Points, in no order, along strands that fork, close into loops and pass close to each other.
Two points are linked if the straight distance between their rows is under 55.8. Some points are linked to none.
k_466: [5, 7, -9, 35, 17, -3, 26, 8, 59, 37, 15, -3, -5, -7, 1, -21, -13, 3, -21, -3]
k_867: [-38, 9, -7, -8, -43, -2, -9, 10, -1, -2, -19, 0, -38, 2, 2, 22, 33, 3, -18, 3]
k_62: [-40, 7, -23, -26, -31, -17, 7, -17, -30, -13, 15, 12, 6, 2, -19, 4, -9, -1, 11, -27]
k_158: [-17, -40, 14, -27, -17, 17, -10, -4, -48, -17, 10, 4, 5, 25, 1, 17, -16, -21, 13, 10]
k_59: [-29, -9, -7, -42, -28, 15, -18, -11, -42, -26, -7, 11, -2, 3, 4, 21, 10, -5, 1, 13]
k_869: [46, -15, 0, 5, 21, -1, 5, 5, 6, -14, 8, 5, 30, -3, -26, -4, -26, -7, 11, -6]
k_634: [5, -14, -12, 2, 29, -10, 22, 12, 21, 14, 14, 17, 50, 18, 3, 1, 14, -25, 31, 15]
k_119: [45, 4, 8, 19, -27, -10, -3, 13, 13, -11, -35, -39, -35, -8, -15, -9, 6, 7, -36, 9]
k_790: [-16, 13, -15, 9, 23, 8, 13, 8, -6, -11, -3, 18, 31, 26, 35, 13, 19, 3, 27, -16]
k_153: [10, -14, 22, -6, -23, 31, -10, 22, 4, -12, -15, -27, -32, -3, 3, 16, 12, 32, -25, 9]
k_107: [48, -17, 2, -11, 25, -11, 14, 1, 21, 3, 1, -11, 19, -21, -23, -17, -29, -10, -8, 4]
k_880: [9, 41, 27, 0, 44, -37, 3, 18, 14, 12, -19, -22, -28, -8, -13, 14, -20, 13, -16, 32]
k_876: [-43, 0, -2, -2, -29, 2, -4, 11, -13, 8, -7, 8, -15, 20, 13, 27, 26, -5, 1, -6]
k_184: [1, -25, 10, 6, -13, 5, -8, 12, -23, -4, 2, 12, 12, 18, -26, 15, 10, -14, 24, 0]
k_545: [-8, 18, 8, -3, -4, 31, -4, 16, 3, -19, 4, 10, 20, 17, 25, 16, 21, 25, 19, 3]
k_358: [6, 17, -14, 27, 36, -21, 26, -14, 20, 21, -3, 0, -9, -17, 4, -10, -8, -3, -14, -2]
k_367: [-3, -29, 18, 23, 4, 10, 19, 10, -17, 14, 21, 0, 9, 31, 2, -1, -21, 2, 34, -10]
k_981: [11, -31, 0, 7, -36, 24, -19, -13, -14, -22, -3, -10, -21, -7, -34, -10, -15, 16, 1, -21]
k_460: [-2, 2, -8, -31, 30, -16, 19, -11, -12, -3, -5, 11, 15, -3, 33, 8, 6, -17, 6, -1]
k_781: [-18, 21, 9, -9, -20, -11, -1, -7, 1, 18, 21, 13, -12, -10, -6, 10, 8, -1, 7, 26]
k_563: [-6, -33, -21, 15, -13, 9, -14, 12, 14, -19, -14, -13, 14, 4, 11, -9, 25, 5, -2, -49]
k_25: [-5, -23, -3, 6, 6, 13, 12, -24, -25, -25, -1, -9, -23, 1, -8, 6, -10, 28, 4, -23]
k_871: [15, -17, 18, -24, -12, 32, -9, 11, 4, -4, 12, -9, 20, -14, 28, -14, -21, 16, 2, -3]
k_13: [27, 23, 17, -6, 27, 10, -22, -21, 7, 2, -5, -5, -22, -30, -8, -7, -4, 15, -14, 34]
k_560: [-17, -16, -14, 3, -8, 13, -17, -3, -24, -28, 11, 26, 47, 30, -17, 2, 3, -14, 35, -19]
k_990: [35, -24, 2, -8, 3, 34, -12, 4, 21, -8, 0, 7, 29, -8, 21, -16, -6, 5, -3, -15]
k_723: [0, 22, -4, 0, -29, -19, 9, 10, 27, 12, -9, -13, -13, -16, 7, -13, -4, 11, -23, -24]
k_88: [-31, -22, -19, -3, -43, 9, -24, 6, -2, 2, -1, -11, -20, -2, 10, -13, 12, -8, -19, -29]
k_21: [-21, -12, 15, -14, -30, -23, -6, 0, -15, 28, 20, 2, -18, -3, -7, -3, 0, -21, 6, 19]
k_315: [-22, -9, -31, 16, -31, -28, -7, -18, -20, -9, -5, -6, -14, 2, -42, 3, 4, -1, -4, -23]
k_854: [-31, 23, -21, -13, -26, -5, -2, 23, -14, -18, -18, 8, 8, 15, 8, 17, 9, 1, -1, -32]
k_249: [-6, -56, 29, -25, -7, 7, -6, -11, -38, -14, 18, -2, 19, 24, 18, 5, -15, -14, 34, 20]
k_654: [24, 15, 34, -28, 12, 4, -12, 19, 2, -1, 0, 8, 8, -6, -9, 16, -1, 2, -8, 32]
k_79: [-58, -26, -4, -23, -24, 30, -5, -3, -49, -13, 0, -7, -6, 31, 39, 17, 0, -10, 19, 9]
k_77: [2, 6, 4, 0, 49, -10, 20, 15, 22, 23, 4, 8, 32, 6, 35, 13, 20, -18, 14, 31]
k_440: [5, 12, 10, -1, 47, -25, 17, -16, 24, 14, 13, -7, -10, -19, 4, 6, 8, 0, 0, 31]
k_750: [-5, -19, 11, -5, -19, -23, 0, 1, 16, 28, 28, 4, 14, -1, -3, -13, -2, -19, 11, 16]
k_232: [32, 18, -20, 14, -8, -33, 10, -11, 5, -30, -31, -22, -11, -14, -10, -13, 8, 8, -25, -1]
k_762: [-2, -1, 3, 24, 22, 22, 0, -17, 10, 34, 30, 20, 16, 17, 2, -15, -16, -18, 20, 22]
k_268: [16, 20, -26, 51, 15, -13, 28, -19, 35, 7, 4, 2, -8, -7, -15, -16, -9, 10, -5, -4]
k_779: [-18, -21, -16, -23, 12, -14, 12, 2, -17, -3, -2, 5, 24, 14, 30, 5, 12, -18, 14, -13]
k_332: [-10, 1, 11, 4, -17, 24, -16, -5, -2, 17, 8, -5, -28, -14, 18, -24, -20, 12, -16, -21]
k_552: [31, -9, -28, 20, 9, -34, 13, -7, 13, -18, -13, -9, -8, -9, -22, 3, 19, 3, -10, -6]
k_693: [-21, -1, 11, -13, 3, 7, 11, -2, -17, 5, 11, 1, -12, 7, 16, 10, 1, 11, 12, -7]
k_65: [-19, 28, 38, -6, 12, -29, -8, -4, 15, 25, 14, -5, -24, -10, -6, 23, 16, 2, 7, 48]
k_950: [-18, 10, -15, 3, -16, 14, -23, -4, 10, 34, 7, 20, 13, 3, 13, -21, -2, -32, -3, -17]
k_623: [2, 20, 17, 25, 21, -1, 21, 27, 60, 35, 11, -4, 12, -5, 9, -8, -8, 13, -5, 8]
k_172: [-8, 19, -4, -13, -17, -25, 27, -7, -7, -14, 9, 0, -1, -10, -19, 17, 6, 11, 9, -2]
k_642: [-45, 12, -16, -30, -20, 2, -11, -18, -32, -7, -10, 19, -6, 0, 15, 11, 10, -14, 5, 8]
k_27: [-14, -18, 16, -24, -34, 18, -4, 23, 5, -17, 17, -6, 43, 14, 34, -1, 20, 0, 19, 0]
k_738: [-16, 12, -1, 21, -15, 20, 2, -10, -8, 6, 10, -3, -26, -7, 1, -7, -13, 25, -7, -10]
k_120: [-14, 0, 37, -10, -26, 20, -10, 19, -14, 13, 23, 6, 8, 17, -7, 4, -22, 3, 18, 19]
k_703: [-6, -5, 7, -6, 13, -34, 38, -6, -4, 24, 23, 1, 6, -3, -4, 4, -11, -6, 12, 6]
k_329: [-5, 22, 23, -8, 13, 32, -11, 9, -10, -10, -8, 11, -6, -1, 36, 14, 17, 20, 8, 12]
k_419: [2, 24, 2, 15, 41, 12, -2, -20, 7, 26, 14, 25, 11, -5, 1, -9, -11, 0, 13, 25]
k_752: [1, -8, 39, -34, 4, 30, -1, 9, -12, -9, 15, -19, -1, -10, 27, -6, -15, 21, -1, 21]
k_85: [18, -17, 4, -10, -7, 27, -20, 6, -31, -28, -22, -5, -12, 3, -11, 2, -32, 18, -17, -23]
k_862: [-5, -2, -21, 10, 3, -12, 26, 10, 32, -3, 8, -9, 23, -2, 11, -1, 24, 12, 6, -28]
k_261: [-8, 39, -6, -24, -3, -13, 15, -9, 21, -8, 4, 12, 8, -23, 26, -2, 2, 11, -12, 6]
k_55: [-22, 26, 36, -15, -6, 2, -5, 3, -2, 15, 23, -5, -12, -1, -2, 19, 7, 15, 10, 47]
k_510: [-10, 27, -3, 6, -16, 1, 2, 22, 20, 7, -3, 9, 28, 11, 11, -2, 6, -9, 10, -13]
k_612: [-25, -15, -13, 21, 12, 23, -6, -18, -14, 0, 18, 13, 34, 25, 23, -13, -4, -7, 37, -8]
k_507: [-16, 6, -17, -23, -25, -32, 17, -6, -11, -5, 15, 12, 15, 1, -14, 5, 5, -9, 16, -12]
k_611: [-19, 14, 17, -16, -11, 12, 6, 0, -8, 9, 1, -7, -31, -6, 11, 11, -8, 20, -15, 2]
k_538: [36, -3, 15, -5, 14, -36, -6, 20, 5, 9, -9, -9, -7, -4, -29, 9, -6, -20, -8, 20]
k_497: [-17, 21, -27, 29, 9, 16, -6, -24, -8, 5, 8, 22, 1, 2, -3, -13, -5, 2, 9, -24]
k_489: [-39, -54, 7, -21, -13, 19, -9, 2, -51, -10, -3, -4, -11, 38, 27, 14, -13, -27, 15, 12]
k_28: [23, -17, 27, -6, 25, 19, -22, -9, -14, 15, 10, 7, -1, -6, -5, -14, -27, -16, 15, 23]
k_476: [-12, -6, 0, -2, -12, 24, -4, 22, 9, -11, 18, 5, 44, 21, 12, 9, 17, 7, 28, -9]
k_92: [29, 19, 23, 7, 35, -18, 0, 13, 29, 15, -7, -23, -13, -18, -7, -2, -13, 3, -21, 25]
k_911: [4, 28, 2, 16, 51, -16, 23, 5, 16, 20, -12, -8, -26, -6, 15, 5, -4, 10, -14, 4]
k_230: [-2, 21, 23, -3, 35, -43, -8, -13, 30, 27, 8, -4, -29, -17, -9, 7, 17, -10, -3, 45]
k_749: [6, -25, -11, -3, -17, 4, 11, 18, 11, -18, -6, -22, -3, -5, 13, -6, 13, 20, -5, -40]
k_983: [7, 12, 18, 31, 25, -9, 8, -1, 32, 39, 21, -6, -19, -7, -13, -4, -1, 2, 4, 23]
k_788: [-36, 9, -32, 13, 17, 12, -9, -26, -17, 14, 12, 22, 22, 16, 14, -19, -2, -6, 24, -29]
k_868: [23, -1, 25, -3, -12, -1, -1, 20, 6, -7, -22, -31, -36, -17, -16, 9, 15, 17, -24, 14]
k_515: [15, 32, 14, -27, 27, -2, 21, -5, 24, -5, 6, 3, 22, -27, 8, 2, 6, 25, 2, 31]
k_978: [34, 5, 3, 7, 13, -60, 9, 11, 24, 13, -12, -18, -17, -14, -28, 2, 8, -22, -16, 36]
k_830: [-8, 7, 29, 12, 14, 29, -11, 3, -28, 17, 8, -1, -14, 17, 3, 6, -20, 5, 11, 13]
k_220: [-37, 2, -22, -9, -6, -8, 6, -4, -8, 8, 11, 7, 26, 12, 30, -4, -1, -20, 12, -24]
k_737: [-2, -37, 19, -14, 4, -1, -2, -9, -16, 4, 26, 0, 22, 8, 12, 0, 3, -24, 31, 17]
k_702: [-4, -37, 6, -40, -1, 29, -15, -9, -30, -34, -5, 0, 15, 13, 28, -4, -18, -10, 2, -9]
k_68: [-6, -7, -14, -8, -16, -5, -17, -5, 0, 0, -8, 9, 10, 2, 2, 9, 31, -25, 8, -5]
k_520: [-17, -35, 15, 3, -15, 0, 9, 21, 2, 15, 20, -12, 20, 25, 14, -6, -15, -15, 20, -14]
k_524: [-1, 14, -24, 3, -27, 2, -12, 13, -25, -14, -23, 2, -6, 10, -32, -7, -37, -2, -19, -41]
k_420: [-28, -33, -18, -6, -36, 29, -18, 3, -23, -24, -29, -5, -42, 12, -16, 22, 5, 4, -24, -6]
k_951: [14, -17, 0, 13, 20, 18, 7, -16, -7, -3, 2, -1, -5, -7, 2, -12, -21, 22, 5, -18]
k_90: [30, -4, 7, -6, 1, -1, 11, -9, -17, -19, 7, 7, 12, -5, -43, 0, -28, 6, 11, 4]
k_311: [24, 2, 31, -1, 3, 25, -16, 0, -20, -7, -14, -15, -29, -13, -22, 2, -25, 22, -15, 17]
k_486: [18, -44, -8, 3, 16, 19, -20, -5, 14, -11, 1, 6, 26, -2, 27, -16, 9, -15, 4, -19]
k_658: [3, 4, -20, 13, -8, 12, 13, -29, -23, -36, 3, 4, -4, -6, -27, -6, -4, 32, 5, -28]
k_431: [-13, 0, -14, 16, 0, 4, 6, -22, 12, 8, 17, 4, 1, -6, 7, -10, 13, 5, 13, -14]
k_710: [18, -18, -13, 13, 17, 3, 13, -19, 16, -3, 4, -10, 0, -20, -1, -12, 9, 12, 1, -14]
k_952: [4, 15, 3, -5, 42, -2, -21, -25, 1, 23, 13, 19, -3, -17, 9, -8, 4, -21, -2, 33]
k_976: [10, 10, -3, -19, 10, -22, 4, -2, -15, -13, -23, -2, -29, -15, -2, 14, 4, -7, -13, 13]
k_885: [42, 14, 17, -15, 4, 10, -11, 11, -7, -15, -2, 13, 24, -10, -15, -4, -3, 4, 1, 26]
k_825: [-4, -22, 8, -29, 2, 39, -16, -10, -30, -33, -12, 11, -3, 0, 12, 13, 2, 13, 8, 0]
k_600: [27, 7, 3, 17, 43, -10, 14, -6, 74, 25, 14, -28, 1, -25, -15, -24, -1, 16, -16, 42]
k_477: [41, 2, 1, 27, 20, -23, 25, 2, 64, 10, 10, -24, 0, -19, -32, -10, 6, 8, -14, 35]
k_251: [3, 1, 0, -5, 21, 17, -15, -12, -3, 13, -3, 16, -4, -11, 26, -6, 12, -18, -4, 7]
k_962: [7, 12, 12, 6, -2, 4, 12, 27, 46, 24, 7, 5, 30, 9, 12, -6, -11, -6, 1, -3]
k_474: [-16, -7, -30, 9, -29, -33, 12, 1, -2, 5, -5, -6, -1, 1, -23, -3, 4, -10, -7, -43]
k_997: [27, 33, 11, 18, 54, -25, 6, 5, 60, 13, -4, -29, -13, -28, -2, -11, -6, 11, -23, 40]
k_190: [-7, -8, 20, 3, 39, -21, 17, 16, 6, 20, 16, 5, 8, 18, 13, 23, 33, -13, 25, 34]
k_264: [-52, 15, -22, -18, -39, -2, 0, 8, -27, -31, -3, 10, 19, 7, -8, 15, 6, 7, 14, -34]
k_943: [-16, -15, -13, -3, -5, 32, -20, -25, -33, -12, 7, 18, 4, 9, 2, -10, -31, 1, 8, -23]
k_586: [-6, 15, 6, 18, 4, -9, 19, 16, -8, -9, -26, -3, -21, 8, -1, 29, 19, 18, 1, -11]
k_54: [-1, 0, -8, -5, -37, -24, 8, 18, 19, 2, -23, -22, -25, -7, 5, 0, 20, -1, -34, -12]
k_254: [27, 16, -9, 29, -6, -46, 4, -17, 13, -3, -25, -19, -35, -15, -30, 5, 21, 5, -23, 25]
k_787: [14, 9, 20, -8, 27, -12, -14, 3, -13, -6, -27, -11, -43, -13, -14, 20, 10, 5, -22, 33]
k_523: [1, 30, -25, -11, -6, -36, 6, 0, -19, -26, -36, 3, -19, -2, -3, 13, 13, -10, -22, -2]
k_856: [-53, -41, -5, -8, -31, 31, -20, 5, -31, -9, -1, -12, -19, 30, 30, 5, 6, -4, -1, -15]
k_246: [-7, -4, 28, 21, 16, 9, 9, 4, -10, 28, 14, -1, -10, 16, 1, -3, -23, -3, 12, -14]
k_355: [10, 4, -35, 6, -4, -21, 16, -2, 20, -18, -11, -7, 18, -7, -7, -7, 20, 7, -7, -25]
k_527: [-8, 46, 13, 8, 10, -28, 19, 13, -3, 0, -19, 3, -24, 6, -5, 29, 7, 18, 3, 13]
k_472: [11, -37, 18, -15, -3, -12, -2, 9, -19, 4, 15, 6, 18, 10, -16, 15, 3, -21, 18, 24]
k_977: [18, 28, 20, -1, 28, 4, -21, 0, 15, -5, -14, -4, -23, -19, -5, 16, 18, 15, -9, 42]
k_231: [22, 2, 28, -17, 1, -6, -8, 32, -11, 17, -6, -4, -4, -6, -11, 9, -13, -11, -11, 12]
k_2: [19, -24, 14, -17, 19, 7, 13, 15, -2, -6, 11, 5, 46, 10, 25, -1, -24, -8, 17, -4]
k_32: [12, -10, 6, 19, 23, 29, -5, 6, 9, 22, 13, 21, 24, 17, 15, -16, -22, -17, 6, -1]
k_969: [30, 8, -25, 38, 30, 13, 5, -12, 51, 13, 8, 8, 14, -14, -18, -22, 2, -9, -7, 21]
k_511: [-16, -37, -13, 18, -19, 2, -11, 20, 10, -6, 4, -7, 33, 15, -11, -13, 2, -4, 2, -58]
k_751: [38, 11, 2, 27, 24, -45, 7, 0, 53, 9, -1, -22, -3, -15, -30, -15, 18, -17, -20, 44]
k_104: [-45, -23, -3, -4, -42, 13, -19, 1, -14, 3, 14, -4, -1, 19, 22, -7, 9, -10, 3, -21]
k_141: [22, 3, -13, 42, 4, -17, 12, -18, 42, 19, 3, -10, -14, -14, -27, -14, 4, -5, -10, 4]
k_850: [-5, 19, 6, 5, 12, 20, 20, -15, 39, 23, 31, 8, 24, -7, 15, -25, -24, 10, 4, 16]
k_430: [31, 6, -13, -2, -14, -20, 1, 9, -15, -27, -36, -20, -16, -1, -12, -5, -16, 3, -30, -18]
k_819: [16, 26, 9, -10, 28, -26, 34, -8, 22, -3, 16, -9, 3, -22, -16, 11, -1, 22, 2, 30]
k_904: [22, -27, 11, -2, -15, 11, -10, -20, -25, -23, 4, 0, 3, -7, -32, -1, -20, 8, 7, -8]
k_551: [24, 9, 10, -10, 24, 26, -18, 11, 7, -5, -14, 10, 2, -7, 31, 5, 25, 2, -3, 5]
k_379: [-3, 2, 2, 7, -5, 11, -13, -2, 6, 33, 10, 9, -7, -4, 12, -22, -22, -13, -9, -16]
k_579: [-12, 21, -13, 5, 10, 6, 14, 30, 24, -3, -4, 18, 44, 24, 26, 6, 16, -1, 11, -19]
k_593: [16, 10, -1, -9, -2, 14, 9, -8, 26, -1, 24, 7, 32, -17, -3, -22, -13, 14, 4, 7]
k_250: [8, 43, -42, 4, -7, -23, -4, -19, -15, -42, -45, 8, -18, -3, -4, 3, 21, 2, -24, -6]
k_928: [0, -13, -19, 16, 15, 23, -4, 7, -4, -16, 11, 25, 53, 34, 8, -3, 2, -10, 42, -12]
k_180: [-21, -53, 2, 21, -27, 9, -14, -12, -15, -5, 15, -5, -4, 19, -10, -1, 1, -1, 20, -23]
k_434: [12, -10, 11, 2, -8, 27, 0, 15, 4, -13, -7, -17, -8, 0, 4, 5, 14, 29, -3, -16]
k_457: [-3, -22, -10, -6, 9, 3, 26, 12, 26, 2, 23, 2, 55, 18, 20, -8, 8, -8, 28, 2]
k_283: [20, -1, 14, -1, 16, 24, -27, -10, -16, 3, -6, 6, -16, -12, -16, -11, -10, 3, -4, 20]
k_9: [4, 19, 6, -43, -25, -21, -15, 13, -3, 0, -18, 6, -23, -16, 5, 5, 3, -23, -31, 19]
k_197: [12, -12, -42, -11, -14, -20, -6, 3, -24, -33, -42, -12, -24, 2, -12, 9, 16, -19, -33, -34]
k_312: [2, 0, 10, -22, -10, 43, -16, 0, -31, -21, -10, 1, -13, -7, 10, -2, -21, 19, -2, -3]
k_52: [22, -32, 27, 13, 27, -7, 0, -1, -11, 19, 16, -28, -21, -10, -21, 1, 4, 2, 4, 16]
k_29: [-9, 12, -8, 19, 25, -7, 17, 15, -7, -3, -14, 16, 4, 22, 8, 29, 21, 2, 16, -13]
k_578: [-33, 3, -15, -13, -19, -2, -20, -5, -35, 5, 3, 24, 10, 13, 3, 4, 0, -27, 14, -2]
k_41: [-4, -18, -6, -2, -7, -10, 24, 15, 11, 2, 12, -4, 35, 11, 8, -1, -3, -1, 12, -20]
k_872: [27, 8, 16, -10, -14, 10, 3, 7, 18, -11, 16, 7, 29, -10, -21, -1, -3, 15, 12, 16]
k_252: [-16, -41, 16, -13, -18, 21, -9, -13, -40, -14, 11, 3, -19, 11, -25, 14, -14, 1, 14, 3]
k_245: [15, -11, -7, -5, 6, -18, 11, 1, 25, 23, 20, 12, 31, 3, -7, -6, 2, -35, 16, 3]
k_112: [-28, -9, 5, -24, -28, 8, -6, -20, -36, -12, 9, 4, -22, 1, -21, 20, 4, 6, 2, 18]
k_74: [-20, 18, -12, 14, -6, 24, -2, -16, -24, -4, 9, 20, 10, 10, -10, -8, -28, 18, 8, -31]
k_596: [-8, -24, -13, 6, -34, -18, 0, 19, 2, 5, 8, 0, 21, 19, -28, -2, 2, -15, 5, -41]
k_941: [16, -13, 13, 10, -25, 26, -20, -10, -20, -19, -8, -12, -35, -11, -34, 1, -2, 18, -19, 5]
k_381: [-26, -19, 0, 7, 0, 8, 23, -10, -29, 2, 13, 1, 3, 23, 1, 11, -9, 10, 21, -13]
k_346: [7, 29, -16, 20, -12, -26, 15, -14, 28, 7, -17, -22, -27, -15, 9, -25, -7, 10, -34, -16]
k_464: [40, -7, -15, 1, 26, -6, 11, 0, 39, 22, 11, 9, 29, -13, -14, -28, -31, -22, -11, 10]
k_203: [4, -33, -2, -1, 12, 21, -11, 0, -3, 16, 4, -3, 12, 14, 46, -21, -2, -27, 6, -12]
k_829: [-2, 33, 23, 4, 40, -18, 14, 20, -3, 14, -19, -6, -24, -1, 5, 28, -2, 7, -5, 19]
k_438: [-34, 9, -11, 2, -11, -1, -6, -3, -2, 29, 14, 11, 7, 18, 39, -19, -3, -17, 10, -5]
k_881: [2, 19, -16, 3, -17, -12, 18, -16, -8, -23, -8, -8, -8, -4, -24, 3, 1, 18, -5, -16]
k_199: [-1, 10, -11, -19, 35, -9, 18, 4, 14, 10, 0, 11, 27, -5, 43, -6, 17, -15, 10, 10]
k_713: [52, 6, 1, 13, -6, -4, -7, 13, -1, -16, -36, -29, -21, -11, -9, -18, -17, 7, -39, -12]
k_492: [-20, 13, -14, -6, -12, -1, -20, -29, -28, 14, 2, 26, -9, -4, -15, -6, -5, -20, -3, -2]
k_541: [-14, 8, -15, 7, -35, 1, -2, -9, -16, -32, -9, 4, -8, -7, -19, 15, 24, 26, -2, -17]
k_475: [15, -18, 30, 6, 19, 20, -18, 4, -5, 34, 23, 3, 18, 16, 7, -17, -36, -19, 7, 18]
k_404: [-1, -9, -9, 9, -24, 14, -32, 12, 11, 14, -14, -5, -12, -3, 10, -20, 7, -10, -25, -34]
k_900: [3, 30, -28, 31, 5, -15, -5, -19, 14, 8, -27, 0, -35, -15, 17, -18, 12, -1, -31, -19]
k_448: [16, -6, -8, 0, -27, 21, -20, 13, -31, -23, -39, -6, -22, 9, -24, 2, -26, -4, -30, -27]
k_341: [-3, -25, -14, 15, -13, -3, -13, 3, -29, -29, -2, 16, 23, 25, -33, 16, 15, -5, 29, -26]
k_633: [2, 25, 9, -24, 19, -13, 24, 0, 9, -11, -5, 5, -2, -19, 22, 17, 16, 17, 3, 17]
k_620: [-5, 41, -13, 9, -21, -1, -6, -17, -1, -33, -15, 15, -9, -7, -16, 12, 33, 26, 0, 8]
k_227: [-29, 19, -35, 5, -12, 0, -11, 4, -4, -11, -24, 2, -9, 8, 17, 5, 23, 7, -16, -46]
k_380: [35, 8, -8, 26, 1, -25, 21, 6, 43, 11, 4, -11, 8, -11, -39, -8, -3, -1, -13, 11]
k_89: [-11, 1, -4, -12, -45, -20, 2, 4, 2, -14, -27, -17, -43, -12, -9, 17, 20, 3, -33, 0]
k_656: [1, 50, -25, 4, 0, -18, -4, -30, -1, -27, -24, 16, -11, -14, 3, 4, 22, 13, -15, 7]
k_389: [24, 5, 13, 9, 18, -3, 1, 12, 28, 20, 11, -5, -3, -10, -3, -4, -5, -6, -5, 14]
k_200: [-4, -7, 20, 16, 26, -4, -2, -2, -1, 29, 24, -13, -19, -9, -11, 13, 5, 9, 10, 24]
k_873: [-11, 10, 23, -39, -9, 19, -12, 3, -24, -3, -7, -4, -12, -6, 19, 2, -11, 7, -13, 15]
k_938: [-11, 0, -21, -7, -20, 10, -20, -20, -27, 14, 5, 17, 3, 4, -1, -23, -33, -19, 1, -26]
k_736: [1, 18, -20, 20, -12, -3, -21, 2, 9, 12, -25, 9, -15, -5, 12, -12, 7, -10, -22, -23]

A fork is a point with three links, a tip a point with one. Leave the first point through the second and follow the links. Name the first fork or tip that comes.
k_158, k_252 => k_497
k_153, k_868 => k_41
k_13, k_977 => k_881
k_190, k_77 => k_611
k_355, k_552 => k_315
k_457, k_634 => k_261

Name the points in between on the shortest way along the links from the first point to the second, in order.
k_596, k_379 => k_511, k_563, k_749, k_434, k_153, k_868, k_119, k_713, k_430, k_232, k_552, k_355, k_862, k_41, k_520, k_367, k_381, k_693, k_611, k_738, k_332
k_329, k_62 => k_551, k_251, k_952, k_419, k_762, k_32, k_475, k_28, k_283, k_13, k_977, k_787, k_976, k_523, k_250, k_656, k_620, k_541, k_881, k_172, k_507
k_464, k_787 => k_107, k_869, k_90, k_904, k_981, k_941, k_311, k_283, k_13, k_977
k_380, k_790 => k_141, k_268, k_358, k_911, k_829, k_527, k_586, k_29
k_54, k_249 => k_723, k_346, k_900, k_736, k_404, k_88, k_104, k_856, k_79, k_489, k_158
k_962, k_751 => k_510, k_579, k_790, k_29, k_586, k_527, k_829, k_880, k_92, k_997, k_600, k_477
